A landscape with many peaks, sampled at points; each row gives a point and its height.
A climber steps from a point to whichever of its 5 nearest points has the largest rise for the distance, and stops where none of them is higher. Distance is the straight distance between rows; heights are no part of it.
Q570: [107 115 117 121 120  92 153 116 199 134 156 102 177 126 158 118 160 198
 162 155 122 137 166 155 150 160 152 207 122  94 128 119  99 176 108 152
 113 184 139 164 115 151 109 103 101 126  99 152 146 184 135  73 125]  height 44.6
Q22: [ 90 117 146 161 130 104 140  93 165 135 116 131 177 117 157 117 155 218
 145 161 126 121 128 150 148 137 144 165 112 117 144 143  64 185  81 164
 102 153  97 145 108 159 134 133 123 117 118  97 146 161 138  98 118]  height 64.1
Q612: [191 106  52 101 115  97 179 184 139 136 164  87 132 170 134 128 134 150
 150 164 104 157 178 168 140 168 142 204 184 134  87  75 155 111 205 124
 159 185 127 170  82 133  63 106 130 152 148 197 118 154  42  72 138]  height 29.7
Q162: [ 91 139 167 168 100 152  60  85  99 120 106 188 116 109 159 121 120  72
  92 135 154 133  56  77 105  73 137  40  97 119 155 172  75 176  57 154
  98  74 166  80 142 131 197 167 127  86 103  71 109 112 214 176  81]  height 16.5
Q685: [109 128 138 130 115 159 116 114 105 112 104 159 108 106 103 124 101 101
 107 115 161 129  93 101 116 127 109  70 118 144 134 137 138 107  91 126
 118  85 126 111 141 104 146 124 127 126 113  88 130 103 150 157 127]  height 26.6
Q734: [100 148 151 142 137 116 128  95 146 139 125 153 152 107 154 113 146 188
 152 138 129  99 113 131 125 135 145 126 122 140 148 144  82 157  91 148
 122 109 106 134 124 153 131 139 142 117 135  81 153 139 160 123 112]  height 47.8
Q14: [101 107  99 113 127 100 163 113 193 133 161  88 166 133 137 114 137 182
 162 156 123 144 183 157 131 177 148 211 135 106 118 104 106 152 121 132
 115 187 137 164 122 140  97  98  93 134 102 164 163 166 119  75 133]  height 36.3
Q658: [110 108 113 121 118  88 144 105 180 136 143 104 170 129 145 113 150 183
 162 150 119 136 163 153 157 149 146 197 127 101 120 127  95 161 110 155
 112 175 126 142 122 153 109 106 109 127 111 151 152 156 143  80 124]  height 37.9
Q797: [138 121 106 124 155 119 152 161 134 130 141  84 136 158 131 137 140 132
 148 126  90 140 157 144 119 140 124 160 126 111 126 107 144 105 176 101
 128 151 112 148 118 146  92 128 120 154 133 174 134 133  79 107 143]  height 41.8
Q643: [105 109 104 115 118  97 168 119 212 140 172  96 176 130 154 111 145 202
 166 161 124 138 180 166 132 183 154 214 123 103 124 110 109 172 120 142
 120 193 151 185 117 145  99  93  96 130  97 165 158 186 118  56 130]  height 39.0
Q555: [127 106  76 126 136 105 163 154 137 123 143  79 135 151 128 122 144 153
 153 150 103 153 163 148 127 158 135 180 143 113 110  94 128 109 170 108
 119 168 105 155 112 149  86 126 104 153 130 176 152 137  71  90 142]  height 32.2
Q667: [160 131 138 128 119 155 114 150  68 107 115 147  90 130  95 143 126  99
  89  95 136 143 112 134 144 109 101  94 138 142 127 126 171 101 150 124
 144 115 139 115 132 102 150 144 149 136 148 140 110 103 129 144 137]  height 50.2
Q606: [ 93 133 144 147 134 114 131  93 148 137 120 148 161 108 155 117 150 199
 152 147 128 112 117 137 136 136 147 141 125 134 149 144  75 165  90 153
 107 121 102 144 119 156 132 138 140 118 135  89 150 138 150 114 110]  height 49.8
Q516: [194 148 150 101 145 148 114 151  87 113 123 111  72 124  67 152  98  33
  90  87 145 116 138 124 130 128 114  99 174 146 106 113 208  86 177 100
 173 119 147  77 163  82 155 160 138 112 191 154 108 100 109 184 154]  height 54.0
Q403: [186 118  74  86 138  94 166 191 139 148 155  86 124 181 124 139 107  98
 155 144 103 132 180 147 121 147 129 168 167 121  75 101 188  94 207 110
 171 152 129 142 110 133  80 107 129 150 150 189 102 142  44 100 154]  height 43.0
Q111: [157 114 120 104 153 111 155 171 121 144 124  95 124 166 127 130 101  95
 139 107 114 138 168 151 107 131 110 145 143  96  98 114 182  91 187 111
 163 150 127 127 119 136 106 136 150 134 154 170 102 122  61 106 157]  height 35.6
Q818: [ 85 128 150 161 141 113 136  86 150 141 118 136 168 111 155 115 151 222
 138 164 130 112 114 150 141 131 141 157 110 126 154 148  61 170  73 155
  97 146  93 153 112 155 133 145 130 116 115  82 155 154 147 110 114]  height 49.6
Q720: [ 98 132 150 125 111 157 114 108 120 125 111 157 122 101 118 117  95 103
 111 118 161 121  95 104 107 125 115  75 118 138 136 140 127 121  83 125
 118  83 134 111 141 110 144 119 134 115 108  85 129 110 165 157 114]  height 18.8
Q37: [153 119 133 112 153 129 150 163 106 131 127 101 126 164 124 131 113 108
 124  98 111 142 160 149 113 124 101 141 127 102 122 121 175  89 173 113
 149 143 128 131 123 120 121 136 148 135 158 167 113 115  79 120 144]  height 41.1
Q193: [136 132 132 143 115 168 104 135  79  97 101 154  81 111  96 144 117  90
  92 114 158 135  88 101 129 114 112  63 120 153 125 128 149 109 122 115
 126  90 126 111 140 104 160 142 133 127 132 110 112 105 133 162 128]  height 32.4
Q406: [169 109 101  86 144 105 164 180 132 145 136  97 123 178 122 135  97  86
 142 122 112 129 179 145 117 134 121 149 153  99  79 111 201  90 203 117
 175 151 124 124 117 123 103 123 146 140 152 184 103 125  51 106 160]  height 42.9
Q462: [121 133 124 122 135 107 129 103 158 135 118 145 147 119 139 122 142 164
 167 131 120 101 123 132 145 140 141 138 122 136 135 146  96 140 120 150
 134 116 103 125 129 145 120 121 132 134 136 123 151 130 151 113 135]  height 27.6
Q687: [208 109  49  88 115  97 184 188 141 141 173  74 128 178 129 131 131 146
 152 161 102 149 190 173 139 171 145 205 194 141  84  71 167 105 203 122
 167 188 132 165  86 126  60 110 130 154 155 207 119 157  48  76 147]  height 31.0
Q544: [ 93 152 154 152 136 123 128  92 139 143 129 149 150 100 156 113 149 199
 142 142 127 106 107 131 118 134 142 130 118 143 153 144  73 163  81 146
 110 113 103 145 118 153 133 143 141 114 131  78 152 140 158 126 103]  height 46.8
Q474: [186 149 147 105 136 155 120 152  80 119 126 117  73 139  86 141 102  66
 100  77 136 126 141 132 130 128 112 104 161 133 121 118 201  99 169 115
 163 120 155 104 148  96 152 163 144 113 180 160 114 108 115 162 143]  height 55.8
Q350: [ 89 149 166 139 101 149  96  98 115 136 123 167 132  98 149 118 119 106
 104 131 156 124  83  91 106  97 125  74 107 126 156 157  99 157  59 138
 104  82 172 112 145 125 160 126 139  99  88  67 113 113 202 165  85]  height 15.7
Q680: [203 113  54  93 119  96 175 191 142 141 167  79 124 177 131 136 132 136
 159 154 103 149 185 164 134 163 147 194 186 136  78  84 170 108 210 116
 164 175 135 164  94 135  61 109 130 153 158 197 108 156  41  82 147]  height 35.9
Q204: [159 103  61 111 125  95 169 181 139 131 151  85 131 162 134 132 141 158
 151 166 101 156 168 164 133 163 143 189 166 128  90  79 147 116 196 121
 140 178 122 165  91 146  79 113 119 155 139 186 121 152  46  70 141]  height 30.0
Q788: [141 123 129 138 112 151 116 144  89 112 103 160 104 118 100 142 119 105
  97 105 146 139 102 121 144 109 104  91 124 146 135 129 155  94 133 127
 134 102 122 116 131  96 147 130 139 140 129 118 113 105 137 140 141]  height 35.0
Q497: [105 134 134 137 108 169  99 105 102 106 109 146  90 105 103 125  97  89
 101 117 163 124  95  88 110 119 124  57 118 144 139 141 133 119  86 117
 111  80 139 103 147 103 155 133 125 117 110  91 134 101 160 167 113]  height 28.2
Q82: [121 120 104 115 128 105 143 113 155 130 144 104 147 140 133 116 147 156
 166 133 107 128 154 137 150 141 145 174 128 118 127 126 103 122 134 135
 121 156 108 134 129 141  99 122 108 152 125 160 166 123 137 104 138]  height 26.2
Q864: [127 125 114 119 142 116 132 126 143 130 134 114 143 142 129 125 152 146
 161 112 100 113 141 133 148 130 133 160 114 126 138 137 117 108 142 125
 131 134 110 126 136 134 107 120 120 156 122 157 158 118 138 117 142]  height 24.1
Q21: [130 112  91 125 155 114 156 159 133 130 147  86 130 154 129 128 139 139
 153 130  92 149 160 143 114 145 133 168 128 114 115 100 131 107 176 105
 125 161 107 151 117 148  93 126 113 153 133 169 145 128  74  99 141]  height 34.5
Q487: [ 86 140 169 167 102 145  78  89 110 131 118 183 134 105 164 122 128  91
 100 135 152 133  60  82 106  72 133  55  85 114 149 167  76 174  48 149
  96  80 166  96 140 130 186 142 132  95  91  63 102 118 215 172  83]  height 18.3
Q65: [109  86  74 113 130 104 181 139 199 131 158  90 162 136 130 104 132 186
 161 178 125 138 176 168 130 193 146 215 133 120 111  86 118 134 138 124
 130 194 125 177 107 129  84  92  91 138 107 172 164 170  81  63 147]  height 23.3
Q944: [141 125 131 120 138 129 134 142 118 128 120 132 132 140 125 130 139 128
 127 106 110 122 127 138 148 114 103 135 114 129 144 136 148  87 148 119
 141 124 122 126 131 110 125 118 132 149 125 146 122 106 127 131 151]  height 28.4
Q137: [131 144 149 156 129 171  80 123  85  96  99 142  65 110  97 154 100  51
  85 110 147 124  80  75  98  97 114  46 118 158 124 132 139 123 114  97
 113  82 132  91 142 104 165 145 115 117 128 101 112 103 130 189 115]  height 25.3
Q597: [202 147 150 103 126 150  88 142  74 118 119 123  52 117  77 163  86   4
  60  95 141 119 132  99 128  99  99  72 192 151  88 120 194  81 173  91
 163 105 138  58 178  73 141 136 134 118 189 130  84  82 122 223 146]  height 39.4
Q476: [135 123 128 123 150 122 135 142 128 129 135 102 141 149 132 131 145 131
 146 109  92 124 144 138 133 123 117 157 111 119 141 132 141  95 164 108
 136 142 123 138 131 124 111 126 120 154 130 163 139 116 108 125 145]  height 16.6
Q548: [104 148 153 155  98 159  62  84 104 110 107 169  96 113 142 126 111  54
 105 125 155 119  65  64 112  80 144  41 108 135 146 168  95 165  62 143
 102  79 172  69 151 130 188 156 130  98 105  93 122 102 212 184  83]  height 15.5
Q292: [126 122 130 123 126 131 123 119 122 130 107 164 137 118 116 127 122 125
 128 112 142 112 106 128 140 121 109 104 108 142 141 133 136  97 127 127
 141 102 117 119 136 108 134 109 138 137 115 113 129 108 149 136 145]  height 19.4
Q138: [118 134 132 124 136 113 126 113 153 137 117 153 152 115 134 120 134 153
 168 124 126  94 114 125 142 141 138 130 116 141 143 146 108 132 117 142
 143 106 108 129 134 139 121 119 135 139 128 110 146 122 148 118 130]  height 27.2
Q976: [109  94  79 118 131 103 180 138 178 130 153  78 156 137 124 107 126 172
 156 163 123 151 169 158 129 182 144 204 133 111 115  86 111 130 135 126
 116 185 117 166 118 134  95  98  93 138 112 173 164 157  92  77 141]  height 28.8
Q757: [ 75 128 159 165 136 132 136  78 148 146 128 144 171 101 150 102 160 221
 126 162 120 109 110 140 140 123 142 158 106 133 160 147  49 170  56 148
  83 150  96 150 112 148 130 146 124 113 110  72 156 147 163 120 111]  height 38.1
Q480: [118  78  61 122 125 101 187 155 182 133 149  92 153 146 125 110 132 179
 146 178 124 152 170 168 139 183 137 207 146 126 103  71 122 124 156 119
 133 194 116 180  98 125  86  91  96 144 107 176 157 162  62  61 150]  height 21.8
Q207: [127 122 133 127 119 137 121 131 108 120 106 161 124 124 105 134 119 117
 111 111 138 122  98 120 145 115 101  97 111 137 137 140 143  96 128 130
 139 101 120 119 132 101 142 121 133 144 121 116 116  99 146 134 143]  height 25.0
Q963: [179 143 133 102 150 149 131 159  91 115 126 109  74 148  75 140  99  56
 100  85 140 119 149 133 127 139 118 110 170 127 109 115 210  87 179 111
 174 126 143  99 150  96 145 172 143 110 189 171 119 105 100 158 158]  height 55.0
Q159: [152 141 137 137 108 160 103 148  74 102 106 159  78 119  98 152 116  87
  91 108 148 143  95 108 135 111 111  70 129 152 124 125 162 117 137 118
 132  96 134 110 132 103 157 141 139 126 139 113 102 111 133 157 128]  height 36.5
Q124: [ 79 106 113 145 111 110 146 110 213 143 160 129 186 131 169 113 184 249
 155 166 120 131 151 157 162 156 156 189  76 100 134 151  77 212 100 156
 102 182 113 200 107 163 113 121  86 145  72 116 148 198 127  48 140]  height 48.3
Q241: [ 91 110 139 150 125  96 138  97 184 134 123 124 184 126 156 118 159 217
 149 160 126 129 140 157 160 144 149 187 108 100 135 137  81 192  94 167
 107 166 107 153 113 152 133 121 114 125 107 119 135 176 137  81 123]  height 48.5
Q933: [100 145 149 134  98 162  93  94 108 120 118 157 103 106 133 118 102  76
 100 122 164 120  88  84 100 101 128  61 121 136 144 153 112 145  65 135
  98  84 169  90 147 120 165 136 130  97  99  81 128  98 199 170  86]  height 20.7
Q405: [179 139 138 106 141 149 137 153  79 120 129 116  84 149  92 138  95  80
 106  80 135 132 149 142 127 135 112 108 161 127 120 123 203  94 176 113
 168 131 149 109 140 100 143 168 152 120 181 167 119 107 106 148 145]  height 56.4
Q417: [112 129 121 124 128  99 130 103 159 132 120 135 151 121 145 116 147 174
 167 130 122 108 130 137 146 140 142 148 125 132 136 140  89 145 120 160
 126 125  99 125 127 155 121 125 137 133 136 124 157 135 153 103 132]  height 28.1
Q692: [133 119 131 124 129 128 126 135 119 128 116 147 129 130 114 128 135 127
 123 106 126 121 116 132 152 110 106 118 105 132 143 138 144  89 137 124
 142 114 115 118 129 104 131 111 128 153 120 133 122 106 132 131 150]  height 20.3
Q642: [130 110  80 121 145 109 164 164 139 125 144  82 134 156 126 129 137 145
 153 148  97 149 162 144 124 152 136 178 139 114 111  89 135 114 185 110
 124 170 105 157 108 153  82 123 111 149 129 174 141 141  55  93 142]  height 37.7
Q985: [ 83 149 155 159 128 142 123  82 130 143 146 150 156  88 161 100 171 203
 118 152 120 108  98 120 136 112 143 136 109 146 157 156  51 161  57 137
  82 120 110 156 117 149 133 142 128 118 104  61 152 135 178 131  99]  height 35.1
Q303: [115 109 107 115 123  93 140 105 169 130 145  99 165 133 141 109 143 172
 163 144 114 136 163 151 153 152 148 195 134 105 125 120 102 146 113 151
 108 166 118 138 130 153 106 118 112 143 117 152 158 145 141  88 128]  height 32.7
Q271: [175 148 149 135 120 158  89 153  68 102 101 150  69 120  93 165 115  66
  85 100 140 142 102 109 139 101 111  72 140 157 118 122 167 121 149 118
 136 100 142  98 136 108 161 145 139 121 151 127  96 112 122 169 129]  height 43.2
Q495: [ 81 144 172 157 109 146  93  99 122 139 129 181 148  94 164 120 145 111
 102 143 139 130  63  85 109  73 135  68  83 118 158 163  78 174  57 146
  98  80 157 115 138 134 165 130 125  96  80  54  99 128 208 168  90]  height 19.5
Q226: [170 134 146 114 137 148 130 157  83 118 129 123 101 153 106 137 113  91
 100  83 134 140 143 146 127 124 104 114 146 118 124 129 186  93 167 122
 148 128 145 113 131 108 139 157 156 123 171 155 110 103 112 139 138]  height 58.8
Q740: [ 92 153 165 130 123 147 113  98 127 145 126 163 141  91 148 121 121 130
 119 127 150 107  99 105 103 116 125  90 110 143 155 148 104 141  74 135
 117  84 149 128 136 130 141 117 139 109 105  64 125 127 171 156 101]  height 5.0
Q286: [ 99 110 119 129 114  96 149 117 206 136 159 117 181 125 168 118 172 216
 165 160 118 140 167 164 155 159 155 208 107  99 136 129  97 199 110 151
 109 184 139 178 115 152 114 106  98 133  91 144 143 196 134  60 128]  height 47.6
Q192: [ 97 141 159 144  96 153  82  94 106 124 120 165 116 104 143 120 107  79
 101 125 156 128  79  82 102  89 130  57 112 129 148 163  99 160  62 141
  91  82 176  89 150 123 170 136 140  94  98  81 119 110 209 171  82]  height 18.4
Q260: [148 119 124 113 154 116 151 170 128 136 130  95 136 166 131 139 120 113
 143 112  97 142 166 147 103 129 114 150 127 104 115 117 170  95 183 110
 147 150 127 140 115 138 104 133 140 135 147 172 116 124  65 114 148]  height 41.0
Q607: [111 128 140 121 130 132 124 114 133 137 108 161 139 108 120 125 119 133
 138 115 136 105 106 120 130 130 119 105 112 147 142 141 126 108 109 135
 151  93 116 124 138 116 133 113 141 135 116 102 131 119 152 133 141]  height 20.5
Q182: [199 152 157 115 124 144  79 135  77 119 112 127  53 113  87 171  86   7
  65 102 142 127 125  97 127  93 105  70 185 152  88 130 182  96 161 101
 156  95 144  57 162  93 154 127 146 118 185 127  77  90 126 217 140]  height 38.0
Q201: [109 138 146 128 133 127 121 101 147 137 113 159 145 104 128 125 118 146
 143 122 143  95 104 114 120 134 127 105 111 146 149 145 115 129 104 134
 141  87 116 126 136 123 128 119 141 119 130  90 135 124 156 134 128]  height 24.2
Q455: [ 99 111 135 144 125  84 136 100 171 133 122 125 172 123 159 118 154 202
 158 157 124 123 144 153 154 142 148 174 122 105 135 135  78 182  98 168
 110 159 102 135 118 159 130 124 122 126 122 121 138 160 142  86 126]  height 48.7
Q373: [120 123 135 122 127 142 120 117 124 125 104 163 128 108 107 129 110 113
 121 119 152 112 100 114 126 122 111  89 112 145 141 139 135 102 106 132
 137  92 115 116 139 103 139 113 133 130 113 100 126 108 143 146 133]  height 19.7
Q552: [164 127 141 112 143 139 140 158  93 124 133 114 109 158 113 132 106  93
 112  92 125 138 151 152 120 126  97 130 148 112 123 125 183  89 167 116
 159 138 142 117 129 116 133 153 150 129 169 165 115 105 100 131 142]  height 54.9
Q872: [178 155 164 141 125 151  74 147  76 108  93 149  63 113  92 170 101  28
  77 107 145 128 100  88 123  84 110  50 153 156 104 128 164 124 147 106
 144  89 138  74 144 103 166 133 141 112 166 110  84 111 121 197 127]  height 28.7
Q997: [115 110  95 115 124 105 153 111 166 129 148  90 157 139 134 109 141 163
 161 151 116 140 170 148 140 154 144 194 135 109 123 113 104 132 132 136
 109 170 115 144 128 146  98 111 106 143 123 162 168 134 132  96 138]  height 29.5
Q15: [162 151 165 160 131 164  70 136  75 102  85 139  62 110 100 172 101  33
  78 110 141 129  95  78 102  83 106  44 136 155 109 129 146 119 136  97
 132  84 131  74 142 109 169 139 135 115 146 103  94 109 120 200 116]  height 21.0
Q814: [ 76 138 170 188 109 156  65  76 110 122 103 196 129 113 164 120 125  85
  93 141 155 142  37  75 103  64 136  34  80 117 155 176  69 177  44 163
  94  75 152  86 137 127 201 171 112  92  87  51 107 119 216 177  88]  height 16.4
Q205: [106 144 147 141 107 171  81  92 103 106 110 148  94 108 119 123  98  63
 102 118 158 124  84  75 102  97 131  54 122 138 139 151 116 140  70 127
 100  83 162  86 151 114 163 144 129 104 105  94 128 100 193 181  94]  height 20.8
Q464: [124 129 112 120 134 108 127 111 155 132 125 131 147 132 136 118 147 149
 170 121 112 106 126 132 152 132 138 148 117 136 140 145 103 121 131 141
 133 130 101 119 137 141 110 121 123 144 127 144 156 122 151 111 144]  height 26.8
Q73: [ 73 152 170 157 106 149  94 101 122 148 140 176 154  91 168 121 162 135
 108 147 126 115  64  88 115  83 142  81  79 126 161 160  67 169  56 137
  95  86 150 131 135 139 155 121 126 105  81  49 108 129 200 165  93]  height 21.4
Q59: [ 75 106 142 166 135 117 136  91 185 135 122 124 188 123 152 112 163 235
 145 166 120 118 129 154 157 145 153 179  85 108 155 151  69 203  80 159
  99 169  97 169 105 152 135 130  95 127  87  95 149 183 135  82 136]  height 45.4
Q668: [118 114  92 125 144 113 151 133 145 123 144  84 141 152 129 124 148 147
 157 136 100 140 159 141 133 154 139 171 124 113 127 116 112 113 155 117
 110 161 107 145 129 146  93 127 109 154 127 169 160 126 106 107 137]  height 25.2
Q541: [130  90  60 119 127 100 177 174 151 126 146  86 138 152 120 120 139 169
 143 175 109 163 167 160 135 170 136 202 148 121  96  70 129 110 172 118
 126 186 112 167  91 139  85 102 102 153 118 177 140 154  50  68 148]  height 20.6
Q258: [179 119  72 102 135 102 166 190 135 142 153  89 127 169 136 143 126 125
 160 150 103 145 176 149 125 152 144 181 169 124  81  86 164 114 211 117
 155 168 121 156  96 149  77 114 131 147 149 184 107 151  37  85 143]  height 39.6
Q841: [145 122 127 122 158 118 144 151 119 133 130  97 140 153 134 128 140 126
 136 104  95 132 154 142 127 128 111 155 116 112 138 125 150  88 167 107
 137 145 121 134 127 125 109 130 132 147 134 161 132 118  91 123 143]  height 23.8
Q816: [182 160 149 120 126 155  94 151  70 108 113 138  69 124  90 164 119  58
  82  90 143 132 116 117 139 107 112  80 159 156 117 121 185 117 158 114
 148 106 148  98 145  97 154 143 149 123 168 140  96 112 127 169 126]  height 49.5
Q988: [ 87 155 159 146 124 147 113  97 128 147 147 165 150  89 162 116 167 170
 119 139 119 108  81 108 114 103 147 104 102 147 162 152  68 163  66 129
  97  97 136 153 131 145 139 130 130 108  97  52 129 135 189 152  93]  height 29.3
Q945: [ 97 154 160 143 134 138 122  98 132 144 138 161 146  99 159 120 147 174
 135 133 133  98  98 115 108 127 137 110 112 146 160 148  82 159  79 131
 114  97 125 152 129 147 135 138 143 110 119  63 137 134 168 142  96]  height 37.3
Q652: [185 155 147 120 118 156 110 154  70 109 120 135  77 130  94 150 116  72
  91  89 140 135 128 131 137 117 107  94 158 146 123 121 182 108 159 120
 154 117 154 106 142 100 154 151 149 121 168 146 109 109 124 163 135]  height 55.1
Q74: [163 118 118  94 143 126 157 172  99 127 129 106  99 170 103 125  77  81
 118 100 132 128 167 148 114 135 114 130 157 101  95 123 203  89 195 118
 171 141 129 111 132 120 131 158 157 126 169 180 110 102  73 123 156]  height 30.9
Q713: [104 131 143 128 122 145 123 106 128 130 108 162 128 102 117 120 105 117
 127 115 156 117 102 113 115 127 113  85 115 142 140 138 130 115  92 126
 135  85 128 119 141 110 138 114 132 124 114  86 127 112 158 145 126]  height 17.0
Q718: [115 145 144 153 118 178  78 108  90 101 102 139  69 110 103 141 102  55
  96 106 153 119  82  66 104  94 129  45 117 152 138 139 132 123  96 100
  99  84 146  93 147 105 168 147 115 111 110 100 134 101 157 189 104]  height 25.4
Q335: [147 120 100 114 160 107 156 176 128 131 135  89 131 162 131 138 129 116
 154 126 100 143 166 144 111 138 128 161 133 106 109 102 160 110 196 111
 146 152 114 149 109 148  91 123 135 144 146 175 120 137  48 101 147]  height 65.6
Q514: [129 124 127 124 140 122 124 118 141 125 115 146 144 126 126 125 138 138
 153 113 122 104 115 129 144 124 120 129 108 142 145 142 127 102 134 131
 147 108 112 121 133 121 128 108 130 145 119 132 141 114 143 126 149]  height 24.8
Q886: [ 92 158 153 147 133 130 127  94 137 141 135 152 155  95 161 107 154 188
 137 145 127 104 105 126 118 129 141 120 113 146 156 146  72 159  78 142
 107 112 109 152 121 149 128 139 134 110 125  66 148 131 165 133  97]  height 43.7
Q641: [118  92  65 120 128  99 172 152 159 129 151  84 146 141 123 117 133 164
 148 167 113 154 165 155 131 174 137 200 142 117 106  76 120 120 154 121
 121 185 107 164 106 139  85 109  91 154 117 170 155 152  69  74 140]  height 25.1
Q274: [119  98  76 125 137 107 160 146 152 125 149  76 143 146 125 116 136 161
 155 156 107 150 168 148 125 163 135 188 137 112 116  86 115 118 158 114
 109 176 105 153 119 147  88 116  96 148 124 175 164 142  82  88 142]  height 29.0
Q620: [147 123 138 125 130 137 131 145  91 124 121 133 119 146 118 132 129 114
 107  98 124 136 134 146 141 111  93 122 120 123 138 129 165  85 154 122
 147 125 139 120 127 103 132 131 141 142 136 146 109 106 126 134 138]  height 44.8
Q533: [119 138 136 144 111 171  99 120  94 101 101 152  78 110  95 136 101  89
  97 113 157 131  86  91 112 119 118  57 120 152 133 134 137 117 105 115
 113  82 127 109 146 107 153 139 128 121 115  94 123 106 145 164 119]  height 30.1
Q99: [191 152 161 128 123 147  70 143  78 114 100 141  53 113  94 173  82   8
  70 104 144 129 112  85 116  78 106  56 170 151  87 129 171 106 161 105
 152  93 136  57 160 102 163 125 148 112 174 119  71  97 127 215 130]  height 33.7
Q700: [ 94 156 168 141 123 144 105 101 128 147 139 166 148  90 160 121 148 139
 110 139 133 115  82  98 104  96 142  88  98 138 159 158  80 162  68 130
 102  86 160 136 136 137 147 121 136 103  96  56 114 133 194 163  83]  height 20.2
Q505: [157 119 128 108 152 120 154 165 103 136 126 103 121 164 119 129  96  99
 117  98 118 139 160 148 106 134 101 136 138  95 112 123 187  93 184 113
 159 142 135 123 118 123 122 142 155 126 163 172 103 110  79 121 149]  height 43.1
Q447: [ 97 149 156 129 133 132 123  99 137 144 125 159 146  97 143 120 126 149
 137 125 141 103 100 113 104 128 129 101 116 144 155 148 103 139  86 132
 127  90 133 132 132 133 135 118 148 109 119  68 134 133 166 142 104]  height 23.2
Q929: [169 119  98  93 149 100 158 181 130 146 138  92 124 172 129 144 108  93
 151 126 105 138 178 141 112 134 127 155 148 102  90 106 187  96 207 117
 168 153 122 134 113 139  93 119 142 141 151 187 100 136  50  99 154]  height 47.5
Q95: [103 110 127 136 123  86 142 109 190 135 143 110 177 131 161 118 158 201
 157 157 120 137 158 157 162 148 154 198 112 102 135 134  90 182 103 162
 111 177 123 154 118 153 119 112 110 129  99 142 137 178 140  71 123]  height 43.6
Q670: [103 145 149 136 103 168  95  93 109 114 119 146 103  98 121 124  93  82
 106 120 166 123  90  85 100 110 122  62 123 136 138 148 119 137  70 126
 103  82 158  99 147 113 161 131 127 104 102  88 133 101 185 172  99]  height 24.0
Q943: [ 78 109 134 150 127  99 139 102 190 137 131 125 190 130 157 116 170 229
 155 162 118 130 142 161 167 150 157 189  88 100 140 144  77 204  93 157
  99 175 108 174 108 155 130 121  98 128  88 112 139 191 128  72 133]  height 52.7
Q248: [135 124 127 122 144 123 135 132 130 127 125 124 143 141 127 126 140 130
 138 105 104 112 132 135 148 119 113 145 107 136 150 139 134  93 146 121
 137 126 116 126 131 120 116 114 123 156 123 152 137 111 132 127 150]  height 21.5
Q731: [ 98 138 152 126 110 154 109  94 119 127 120 155 123  98 124 121  97 104
 108 121 168 121  97  95 102 119 125  69 121 137 144 142 119 129  73 130
 117  83 151 109 142 115 147 120 139  99 107  77 124 108 173 161 101]  height 13.3
Q858: [152 113  87 113 152 106 158 177 130 136 142  87 128 160 131 137 137 130
 157 139  95 148 166 147 114 148 135 171 148 116 100  92 151 109 198 115
 140 160 112 159 106 153  84 116 123 149 144 178 120 144  45  92 141]  height 50.0
Q411: [198 154 151 109 129 152  92 144  81 117 114 134  64 117  83 166 106  27
  82  93 142 122 123 111 137 102 108  80 171 158 105 119 190 109 163 103
 160 111 155  76 154  89 154 135 145 115 178 138  85 113 123 197 136]  height 48.0
Q299: [113 119 114 123 124  94 131 100 163 131 135 113 152 132 137 116 152 171
 166 136 119 123 151 141 156 141 146 169 133 117 126 132  95 144 119 157
 121 152 109 127 129 156 115 118 125 142 132 146 158 130 149 100 133]  height 30.5
Q146: [168 137 138 125 127 147 123 152  78 116 126 133  98 145 110 136 118  93
  93  89 134 146 134 146 141 117  98 114 144 128 130 130 179  92 157 123
 147 127 149 118 138 109 142 153 151 130 162 149 112 105 122 139 135]  height 62.9
Q522: [ 88 158 159 153 128 139 118  90 130 143 145 160 151  90 165 115 168 180
 127 146 126 103  91 116 114 114 147 116 110 152 165 152  66 161  73 136
  91 104 124 151 125 147 133 141 136 111 111  58 144 136 178 144  94]  height 36.7

Where does a climber stop that starts at each point below?
Q607: Q22
Q350: Q146
Q162: Q22
Q514: Q22
Q548: Q146
Q641: Q335
